Each scene shows the same named points in several views. A view is turned or mirrored, and shifted as a whole, has a little noise and may leave points out.

Scene 1
View 1
fana: -8	-5	-6	11	17	4	-8	-1	-27	0	2	-8	4	4	-7	35	14	-11	-21	-18	3	-17	-1	5	-32	0	-14	1	-7	-2	12	-23	-25	-8	2	-12	23	-10	-21	9	-30	0	-9	20
dorun: 2	-11	-9	18	-5	13	-1	-23	-19	-9	18	-5	12	-5	-5	12	9	-13	-17	-23	3	-3	-6	-1	-14	21	-7	2	-18	-6	0	-45	-4	-4	2	4	12	3	-12	19	-28	3	-2	2
pibog: 5	-12	-8	10	15	-1	-5	-19	3	0	33	-19	1	-3	-25	5	30	-7	-31	-2	-10	-34	-11	7	-51	6	-19	12	-6	-5	9	-55	-13	-15	-8	-15	5	-6	-28	4	-41	-16	-23	8
Delut: -6	0	-18	21	-16	36	-2	-38	-25	-17	24	2	20	-8	-3	17	4	-21	-11	-34	15	9	-10	-14	0	21	-1	-6	-34	-2	-12	-34	-5	1	5	-4	21	6	-9	32	-21	16	3	-11
femiz: -2	-10	-7	8	9	5	4	-20	-15	-13	31	-2	8	7	-13	-4	14	-13	-29	-9	-11	-2	-5	5	-27	15	-13	5	5	-14	3	-53	-3	-6	-11	2	1	5	-15	7	-26	-4	-5	9
lopa: 3	-7	-17	21	-15	19	10	-34	-47	-32	40	16	12	8	1	-22	2	-24	-18	-19	-11	39	3	-4	11	34	-5	-2	-6	-20	-10	-62	9	12	3	26	2	22	6	25	-10	11	12	-2
dupof: -4	-19	8	16	4	-4	-2	11	-29	5	-25	-19	7	-7	8	47	-11	-8	-25	-34	11	-12	3	25	-32	17	-10	-7	-9	-1	1	-21	-25	-18	3	23	12	-6	-3	0	-25	8	15	39
volu: -6	-13	-3	10	6	11	2	-11	-21	-7	7	-11	10	-1	-6	23	4	-12	-28	-20	2	-6	-5	7	-27	13	-10	-2	-8	-6	3	-35	-12	-10	-7	6	10	2	-11	6	-26	3	2	17
zif: 7	-24	2	6	4	0	10	-19	0	-13	17	-5	13	1	-10	-9	12	-2	-28	-10	-11	-8	-10	2	-18	26	-10	6	3	-16	14	-59	12	-6	-14	7	-1	5	-17	5	-34	-10	-6	1
mise: 14	-15	-8	25	8	26	11	-12	-35	-20	18	-16	0	-4	-15	10	11	-3	-31	-2	-15	6	-6	-7	-26	14	-8	10	-29	-12	15	-53	-1	8	14	12	15	12	-23	5	-34	-22	-5	4
lukad: -1	-7	-17	21	-7	50	2	-34	-14	-18	16	-6	21	-12	-11	27	10	-9	-14	-23	14	-1	-18	-28	-4	13	3	1	-51	0	6	-29	0	6	9	-17	30	5	-27	27	-32	0	-8	-23
Fupi: 18	-16	-4	26	14	-5	-1	4	-35	-3	5	-20	-10	-6	-12	21	19	-3	-27	-5	-14	-10	3	10	-39	10	-19	13	-19	-7	17	-50	-17	-4	21	12	15	-4	-21	5	-37	-24	-13	22
Detob: 1	-13	-9	10	2	10	-1	-27	-1	-9	23	-1	15	-1	-11	3	22	-6	-17	-17	1	-14	-11	-8	-13	18	-9	6	-10	-8	9	-47	2	-6	-7	-12	12	-1	-21	21	-33	-2	-14	-9
Lar: 3	-16	-3	7	12	-14	-2	-10	-15	-5	13	5	6	7	-4	0	20	-6	-17	-13	-8	-9	1	6	-15	17	-16	8	13	-13	14	-48	-2	-4	-6	-1	8	-4	-14	12	-31	-3	-10	11
Tulir: 13	-16	-8	23	3	0	-4	-11	-21	-5	0	-1	6	-7	-2	17	21	-1	-8	-19	1	-9	-2	-5	-6	16	-12	10	-21	-6	19	-41	-3	1	17	-4	24	-8	-21	25	-37	-9	-14	-2
Miv: -1	-12	-7	17	4	15	3	-10	-37	-16	6	4	10	5	0	15	4	-12	-18	-20	0	12	1	-5	-4	15	-8	0	-12	-11	9	-34	-5	5	6	7	19	4	-11	16	-22	2	1	8
ginal: 6	-18	0	11	22	-3	-3	1	-9	3	1	-20	0	-3	-15	28	24	2	-27	-7	-5	-30	-6	5	-42	3	-16	10	-8	-4	23	-36	-15	-11	1	-10	18	-10	-30	2	-42	-19	-18	15
rofug: -9	-12	-2	5	12	19	1	-11	-9	-7	7	-12	14	0	-11	28	9	-7	-27	-18	6	-16	-11	-1	-29	8	-8	0	-11	-4	10	-28	-12	-10	-11	-10	16	-2	-23	4	-31	-1	-6	10
Pudaf: -1	0	-16	23	-3	-8	-10	-17	-40	-2	30	-1	-1	0	-2	7	13	-28	-18	-25	-4	-1	7	19	-29	16	-19	1	-1	-6	-15	-50	-26	-12	7	13	6	-2	2	20	-18	13	2	26
Vosuz: -2	-19	1	13	7	31	11	-3	-33	-22	-12	-3	17	3	2	28	-6	-1	-23	-19	3	15	-6	-11	-1	16	1	-2	-22	-11	19	-24	2	10	3	9	23	9	-17	8	-26	-4	7	5
Doful: -8	-25	13	-12	15	-26	5	-4	5	-2	11	-5	12	13	-5	-7	7	-7	-37	-14	-11	-18	-3	26	-36	22	-18	-1	43	-18	7	-53	-2	-22	-37	13	-16	1	-6	-11	-27	2	3	30
Suba: -3	-9	-6	15	4	-3	-3	-4	-44	-10	-4	12	8	8	11	18	5	-15	-10	-28	2	12	9	4	3	16	-11	-2	1	-11	8	-30	-11	3	7	10	20	-3	-4	21	-17	8	5	17
Vut: -3	-14	-8	11	-8	18	-1	-27	-5	-9	8	2	24	-7	1	16	9	-9	-10	-32	14	-6	-11	-10	3	22	-2	-2	-19	-4	4	-34	3	-4	-5	-7	20	-1	-15	27	-29	10	-3	-9
Fuzaf: 1	-10	-5	15	8	11	3	-12	-28	-12	18	-9	4	2	-10	12	9	-10	-28	-11	-7	0	-2	3	-28	13	-11	3	-10	-10	6	-44	-9	-3	1	8	9	5	-15	6	-28	-7	-2	14
nid: 8	-7	-20	30	-1	39	-1	-22	-41	-24	5	9	12	-5	-2	24	18	-4	0	-20	6	15	-6	-34	18	11	0	7	-48	-5	22	-27	4	22	28	-15	43	2	-27	38	-30	-8	-13	-22
Vokob: 17	-7	-17	34	-5	-7	-12	-14	-38	-1	14	-3	-3	-12	0	13	24	-14	-5	-23	-1	-6	6	5	-16	18	-18	9	-26	-3	1	-50	-16	-3	28	7	20	-9	-9	32	-31	-3	-11	8
Muden: -1	-8	-10	11	11	-5	-4	-10	-35	-12	16	12	6	12	-1	2	19	-14	-14	-15	-9	4	5	-1	-6	11	-16	5	7	-13	12	-42	-6	4	1	-4	16	-2	-12	19	-23	0	-8	10
zisad: 19	-16	-5	30	12	-17	-10	16	-53	1	-25	0	-7	-3	10	35	19	0	-3	-19	-2	-3	14	4	-5	9	-18	13	-19	-6	28	-27	-18	7	37	7	35	-16	-17	23	-34	-14	-12	18
View 2
Muden: 1	-3	16	-12	-34	12	5	1	-18	19	5	8	6	-2	3	11	-10	-1	13	16	-8	9	-3	-5	-1	1	-3	18	-3	-14	11	11	5	6	-16	1	6	17	5	3	4	12	-3	18
mise: 5	-5	11	0	-18	17	9	-4	-25	-3	11	8	16	10	-39	16	5	-11	-11	10	-17	-1	-4	-2	-6	-2	7	17	8	6	21	-7	15	33	-31	17	3	2	18	4	-11	7	-3	18
Vokob: 17	-10	1	16	-17	8	7	3	-27	13	9	8	4	6	-8	4	2	-16	5	11	13	8	4	-37	3	2	-4	9	7	-12	0	18	17	21	-19	18	-7	13	-5	-2	3	12	6	5
Vut: 23	-3	-14	8	-20	-1	21	3	-29	8	5	10	5	9	5	0	-9	-18	34	-14	-12	-9	2	5	5	-7	2	12	-8	2	10	21	5	8	-4	8	4	-5	5	9	-15	13	-15	28
Delut: 21	-2	-7	23	-26	3	16	0	-40	-1	15	19	1	32	-4	3	-7	-20	42	-19	0	-22	3	4	2	-4	1	14	1	-8	10	20	27	21	-6	8	12	9	0	7	-21	21	-10	32
nid: 14	5	-12	19	-22	4	27	-23	-50	28	4	24	2	7	-30	7	-6	-21	32	-18	2	6	21	-1	-21	-20	0	13	-7	-16	6	-3	9	48	-13	9	-2	8	19	-12	-32	24	4	35
volu: 12	-11	4	-16	-17	9	4	1	-18	-10	16	-7	3	14	-3	4	-4	-11	6	10	-6	-2	-10	5	12	8	-1	7	4	-1	23	13	11	2	-17	5	6	-5	-3	11	-11	-3	-14	18
Suba: 16	-3	4	-24	-34	18	19	-12	-29	12	11	1	0	8	10	9	-11	-10	20	18	7	10	2	-7	4	-1	1	8	-9	-26	11	10	12	14	-10	-8	11	10	-11	11	-2	14	-3	13
Vosuz: 19	0	-6	-25	-24	17	28	-20	-34	-1	12	0	5	13	-17	9	-6	-17	15	3	-9	3	3	16	-5	-9	9	8	-10	-7	25	-6	8	30	-13	-3	15	-10	6	14	-25	10	-11	28
Fuzaf: 5	-8	13	-10	-22	14	4	2	-19	-4	14	0	8	11	-14	11	-2	-8	0	14	-11	-1	-9	0	5	6	1	14	6	0	21	6	13	11	-24	9	7	3	4	8	-5	3	-9	17
lopa: 13	8	19	5	-59	33	24	8	-30	9	9	30	24	28	3	26	-4	-1	27	8	-20	-25	-2	-3	-3	-9	19	34	-5	-12	3	8	38	30	-11	0	36	32	0	32	13	45	-5	16
Pudaf: 8	-12	18	0	-29	15	-5	11	-19	-4	18	3	0	22	9	8	-3	-6	8	21	10	-5	-10	-22	15	15	-6	13	13	-16	10	25	28	2	-19	7	7	21	-16	9	11	9	-4	4
zisad: 20	-8	-3	-23	-14	15	18	-25	-31	23	6	-9	-4	-12	-12	3	-2	-19	-5	27	23	39	12	-35	-7	-5	-5	-4	-5	-29	8	0	0	31	-21	4	-13	0	-7	-8	-6	3	13	3
dupof: 30	-18	-7	-41	-10	18	13	-11	-21	-22	25	-30	-6	19	7	-2	-1	-21	-3	24	16	12	-9	-10	22	11	-1	-12	0	-11	26	16	12	5	-14	-2	3	-20	-25	16	-9	-12	-13	5
Tulir: 16	-5	-7	3	-13	3	14	-4	-27	18	1	4	7	-7	-10	3	-3	-17	7	4	-3	13	6	-17	-3	-5	-1	8	-3	-4	6	11	-1	19	-16	15	-8	-2	8	-1	-7	9	-1	14
Miv: 14	-2	4	-13	-30	15	17	-9	-29	7	10	5	5	12	-7	11	-7	-11	17	9	-5	1	1	1	-1	-3	3	12	-4	-13	16	5	14	21	-16	-1	11	6	1	9	-10	13	-6	20
Doful: 4	-12	18	-41	-27	15	-2	25	12	-8	5	-18	20	-9	25	8	-8	5	-10	29	-36	1	-30	7	25	15	6	16	-2	16	24	22	-7	-34	-16	2	14	-8	-2	31	21	-7	-24	5
fana: 4	-14	5	-19	-10	1	-5	-7	-20	1	14	-11	-9	4	-5	-2	-9	-12	5	11	7	15	-7	0	7	12	-16	1	5	-12	23	14	0	0	-20	3	-8	-3	-1	-9	-16	-11	-8	21
rofug: 7	-10	-1	-12	-11	0	2	0	-19	-5	12	-7	0	7	-8	0	-8	-13	10	0	-10	1	-10	14	9	7	-7	5	3	4	27	13	0	-2	-16	8	-1	-11	7	0	-20	-8	-18	27
ginal: 3	-15	3	-14	1	-4	-5	0	-10	4	6	-14	3	-13	-18	0	-2	-13	-16	11	-9	20	-10	-6	6	9	-10	3	6	8	23	9	-12	-1	-27	17	-18	-14	13	-8	-11	-17	-8	16
femiz: -1	-7	18	-5	-28	11	-3	15	-11	2	7	5	15	4	-5	12	-5	0	2	12	-25	-8	-15	4	7	9	0	23	6	7	18	14	9	-1	-21	10	9	8	10	12	3	6	-14	18
View 3
Pudaf: -9	8	15	-7	-28	7	-16	-14	3	2	9	7	-11	31	8	5	-13	-17	28	32	15	10	-5	7	5	17	15	33	-12	-1	-3	-7	3	25	14	-9	5	-4	14	1	7	6	16	7
lukad: -27	-51	50	26	1	-5	16	-23	34	-17	-13	13	-3	-6	4	9	-12	-5	13	-5	-21	-4	5	-11	13	23	14	-4	-28	5	31	-22	-17	12	37	-14	-18	-18	38	9	-3	-9	10	1
Vokob: -22	-14	29	5	-10	14	-12	-25	19	3	-12	1	-1	16	7	14	-24	-22	30	14	11	10	16	25	3	9	6	18	-19	5	-4	-7	7	16	11	-18	1	-5	23	14	1	-2	23	1
Fupi: -16	-11	15	16	-17	1	-24	-15	14	-3	-15	-17	-11	10	-1	2	0	-41	5	-5	14	17	15	25	6	-14	9	12	-19	-4	-11	0	-3	13	-13	-13	-2	-3	28	2	7	18	10	-6
femiz: -9	-15	21	16	-16	-7	-15	-5	10	6	20	4	-15	7	12	-5	16	-16	8	25	15	19	-7	3	4	4	25	13	-3	-3	16	-4	-17	5	15	-3	0	-4	20	4	12	8	5	-6
Tulir: -22	-27	33	24	-3	10	-6	-26	21	9	-15	-7	-4	2	11	8	-8	-12	18	2	5	11	11	22	4	1	3	-6	-11	3	4	-10	-5	8	7	-15	-8	-5	23	9	2	-3	19	0
Muden: -9	-3	26	18	-5	9	-8	-10	3	14	12	6	-18	8	16	10	-5	-1	12	20	15	14	3	15	1	1	5	5	2	5	13	-18	-12	14	8	-10	-3	1	15	2	6	5	11	2
pibog: -9	-30	30	16	-15	-7	-6	-10	24	-13	0	-26	-8	-2	14	-9	41	-34	19	20	14	13	-9	18	-11	-14	22	28	-11	-15	5	10	-13	-4	9	-2	7	-3	26	1	11	15	11	-15
fana: -7	-7	23	14	-19	2	5	-19	11	-10	-16	-18	-18	12	9	-1	9	-9	14	1	-6	2	-7	6	-4	-6	-1	10	-11	-9	-2	-10	-10	24	-2	-7	-8	-3	22	-19	2	14	13	10
ginal: -10	-24	23	25	-16	-2	-4	-19	20	-7	-20	-32	-12	0	9	-8	28	-26	11	-4	3	12	-2	21	-7	-20	4	5	-11	-13	-5	1	-12	7	-11	-6	-5	-3	24	-10	6	16	13	-4
Vut: -22	-37	34	22	-10	2	4	-28	23	9	-5	6	0	5	17	-3	-4	8	23	14	-9	8	-8	-4	10	22	12	-13	-8	0	20	-14	-11	10	32	-7	-11	-11	17	6	2	-12	19	7
nid: -29	-36	52	33	18	10	11	-21	24	-4	-15	19	-9	-9	4	28	-37	0	7	-14	-11	0	27	9	13	14	-1	-13	-22	17	29	-35	-14	15	22	-26	-20	-12	37	15	-8	-11	9	2
Delut: -23	-31	37	10	-11	-1	7	-22	23	-7	0	23	-3	13	7	8	-23	3	24	16	-13	1	-3	-17	16	37	19	6	-22	6	25	-22	-10	20	43	-13	-11	-16	27	9	-1	-12	15	9
Fuzaf: -13	-12	18	15	-19	-6	-15	-11	11	0	6	1	-14	12	5	-3	3	-22	6	10	7	14	0	2	12	5	18	9	-13	-1	8	-9	-13	14	8	-7	-6	-7	24	1	8	11	6	-2
zif: -16	-31	19	27	-15	-9	-22	-13	16	20	16	0	-5	2	15	-13	21	-16	6	21	15	27	-6	10	10	3	26	-7	-1	-4	16	0	-17	-7	14	-1	-3	-5	15	12	15	3	9	-10
Suba: -12	4	15	14	-16	11	-9	-20	1	18	1	11	-15	22	12	7	-25	8	11	12	3	13	1	7	13	12	0	-10	-1	5	4	-23	-6	27	6	-12	-11	-3	11	-4	2	2	14	15
lopa: -20	-5	20	9	-8	-1	-28	-3	1	27	42	51	-12	18	7	13	-39	-2	5	35	21	24	9	-5	31	38	29	1	-6	22	33	-25	-12	13	35	-14	-5	-9	18	27	8	-10	4	-1
dorun: -18	-25	27	14	-16	-1	-7	-20	19	3	1	7	-4	11	10	-1	-5	-10	18	17	2	12	-3	1	11	17	17	5	-15	1	12	-10	-8	12	23	-9	-6	-10	21	7	5	-2	14	3
Lar: -11	-11	21	21	-11	5	-13	-14	9	18	9	-7	-12	7	18	-2	12	-7	14	23	17	21	-3	18	-1	-4	10	1	4	-3	6	-6	-10	4	5	-4	-1	1	12	3	11	6	13	0
rofug: -11	-24	24	22	-21	-7	4	-19	18	-9	-8	-12	-12	6	11	-9	18	-8	11	4	-10	6	-13	-5	5	2	12	0	-11	-11	10	-8	-18	15	11	-2	-11	-7	23	-13	5	10	11	5
Detob: -17	-35	37	23	-6	0	0	-18	22	5	4	-2	-5	-2	18	-1	14	-6	20	20	5	11	-5	8	0	8	17	3	-7	-2	19	-7	-15	0	24	-6	-4	-6	21	9	6	-3	14	-5
Vosuz: -19	-21	18	31	-13	-6	-7	-19	12	6	-7	12	-15	8	2	-3	-18	-2	-9	-13	-13	12	4	-9	26	11	8	-28	-12	6	17	-26	-19	20	8	-11	-24	-11	26	-5	2	4	4	8
zisad: -19	2	20	22	-7	22	-11	-28	9	11	-31	-13	-12	15	3	15	-31	-13	11	-15	5	12	24	36	5	-12	-17	-12	-12	6	-16	-18	4	24	-21	-23	-10	0	21	-2	-3	7	18	10
dupof: -11	2	-7	7	-48	-2	-16	-33	7	4	-25	-16	-9	37	3	-20	-8	-10	14	-4	-13	13	-15	-4	19	7	2	-10	-13	-12	-21	-4	1	34	-8	-3	-13	-8	12	-22	5	14	19	22
Miv: -14	-6	21	20	-13	2	-7	-15	5	6	4	14	-18	14	5	6	-18	-2	2	5	-2	10	4	-1	16	12	8	-7	-10	5	15	-24	-14	23	11	-11	-13	-6	22	-3	3	5	7	9
View 4
Lar: -15	20	-8	-23	-20	-7	-3	-9	-4	-1	-19	-15	14	8	-13	-1	-2	15	-7	10	-2	-17	9	5	-4	11	-6	-4	-14	4	2	-5	-7	26	-3	6	-14	1	5	6	17	6	6	-3
ginal: -17	24	-18	-29	-17	-14	13	-18	-4	-13	-42	-6	19	29	-9	7	-10	-5	9	2	-6	-24	9	0	-18	0	19	-17	-9	6	-4	5	16	17	20	3	-12	-1	-10	0	22	24	11	-8
lopa: -5	-13	5	-29	-17	-3	-24	27	-8	22	17	15	33	-20	-22	20	6	59	-38	20	-1	6	10	10	6	31	-32	7	-5	-23	-14	-17	-23	16	-36	6	-12	19	20	-4	34	-12	4	-1
dorun: -13	13	-12	-30	-13	2	3	4	-7	4	-12	16	39	5	-19	18	-9	28	-8	12	-11	-12	8	5	-15	15	-1	-9	-3	-3	-11	-6	-7	16	-16	13	-16	5	2	-6	26	11	6	1
rofug: -15	20	-14	-36	-16	-12	15	-5	-14	-5	-29	21	38	12	-19	11	-7	-2	1	14	-16	-15	12	7	-25	4	11	-12	-8	4	4	-9	9	22	5	10	-14	-2	-3	-8	21	15	1	-1
volu: -18	11	-7	-36	-19	-9	9	1	-9	-10	-26	14	43	4	-17	12	-9	7	-6	14	-13	-10	5	4	-15	8	-2	-6	-3	2	7	-12	4	12	-1	5	-10	0	-1	-7	26	10	7	6
Muden: -17	21	-1	-20	-17	-14	-10	-2	-4	10	-7	-4	14	1	-16	10	2	19	-17	15	1	-10	15	9	-6	14	-13	-12	-16	-2	-8	-7	-6	22	1	3	-11	-6	7	-1	25	1	4	3
zisad: -36	23	-15	-2	-11	-29	-27	-4	33	-2	-28	-6	16	30	-13	28	-9	25	-1	0	-1	-17	7	1	-23	23	-14	-20	-3	5	-28	-1	13	8	28	-7	-2	-31	-7	-10	32	14	33	20
Fupi: -19	8	-9	-30	-20	-15	0	-7	8	-16	-35	-11	18	27	-4	22	-10	16	-2	-5	0	-17	5	-7	-6	7	4	-15	2	-6	-14	9	14	-1	19	-5	-7	5	-9	-4	39	21	23	-4
lukad: -7	16	-32	-29	2	-7	7	9	-12	21	-10	56	47	17	-29	33	-6	27	-1	13	-18	-14	23	14	-40	20	25	-20	-5	-13	-30	-3	5	30	-13	20	-24	5	-4	-15	27	20	-1	-15
Detob: -6	23	-20	-28	-11	5	7	-6	-14	9	-13	11	25	11	-19	8	-5	22	-1	13	-9	-17	14	8	-16	13	12	-13	-13	-1	-9	-3	-8	32	-14	17	-23	8	3	2	17	14	-1	-13
Delut: -12	16	-15	-31	-5	6	4	15	-12	18	4	47	54	-4	-28	34	-9	37	-13	21	-22	-7	15	11	-28	22	-2	-18	-1	-7	-20	-12	-13	17	-26	17	-21	-1	4	-16	31	8	-3	7
Tulir: -18	21	-23	-15	-8	-7	-9	-5	9	7	-19	6	24	24	-18	20	-9	30	3	5	-6	-20	10	5	-21	21	4	-16	-6	0	-24	1	1	23	-1	8	-15	-6	-2	-3	23	17	17	-2
Vokob: -22	23	-9	-19	-13	7	-5	-2	13	0	-9	-2	24	15	-11	34	-15	40	-6	3	-8	-19	5	-5	-10	19	-7	-25	1	0	-28	6	-10	1	-6	3	-15	-7	-1	-5	36	16	18	10
femiz: -7	10	-2	-37	-21	-3	10	-3	-20	-2	-15	-3	22	1	-13	4	-1	14	-13	11	-4	-11	11	3	0	6	0	-4	-12	-7	5	-4	-6	20	-9	7	-14	18	5	3	25	7	-1	-11
fana: -25	32	-7	-30	-18	-17	11	-10	-4	-7	-29	11	29	11	-15	17	-9	-4	-2	12	-12	-16	12	5	-23	3	2	-24	-8	8	-1	-4	10	11	18	2	-11	-18	-6	-11	26	14	5	12
Fuzaf: -14	6	-4	-36	-20	-12	4	2	-9	-6	-21	8	30	7	-13	16	-5	15	-12	9	-5	-9	10	3	-8	8	0	-7	-4	-7	-2	-3	5	11	2	2	-10	9	1	-6	33	9	8	-3
pibog: -6	27	-10	-41	-20	7	28	-22	-20	-11	-29	-12	14	19	-4	7	-9	2	5	4	-7	-26	11	-4	-4	-7	25	-20	-12	0	-2	12	2	16	3	10	-21	20	-7	6	23	24	-1	-22
Suba: -28	16	-3	-17	-17	-19	-18	8	8	4	-13	9	33	0	-21	16	-3	22	-16	18	-6	-6	8	11	-15	22	-27	-8	-7	5	-5	-18	-4	15	0	0	-6	-20	6	-10	25	-2	13	20
Doful: -14	7	3	-39	-34	-3	13	-14	-20	-24	-37	-33	25	-3	-11	-31	-6	-8	-5	15	-5	-12	-7	2	11	-1	-13	18	-14	13	43	-20	-7	26	-7	5	-9	14	8	17	5	1	3	-2
nid: -14	18	-31	-10	6	-23	-22	15	9	37	0	48	30	22	-29	44	2	43	-9	10	-6	-11	28	18	-39	33	8	-25	-8	-17	-51	-1	7	31	-1	13	-17	-11	2	-17	32	12	8	-8
mise: -6	-6	-14	-37	-14	-20	-4	7	-5	1	-23	15	26	21	-11	26	-1	28	-11	1	1	-10	13	2	-10	13	11	-7	0	-22	-20	4	15	12	4	2	-12	22	-4	-6	41	16	14	-21
zif: -4	0	-17	-32	-17	-1	0	-3	-13	-2	-24	-7	25	12	-16	-6	-3	22	-3	8	-3	-15	5	5	-3	13	5	11	-11	-5	4	-7	-4	32	-16	12	-18	23	5	10	14	11	6	-20

In a view up to two points have been moved. Name them for each view, in the order of its rows, or write none.
view 1 | lopa
view 2 | none
view 3 | Miv
view 4 | lukad
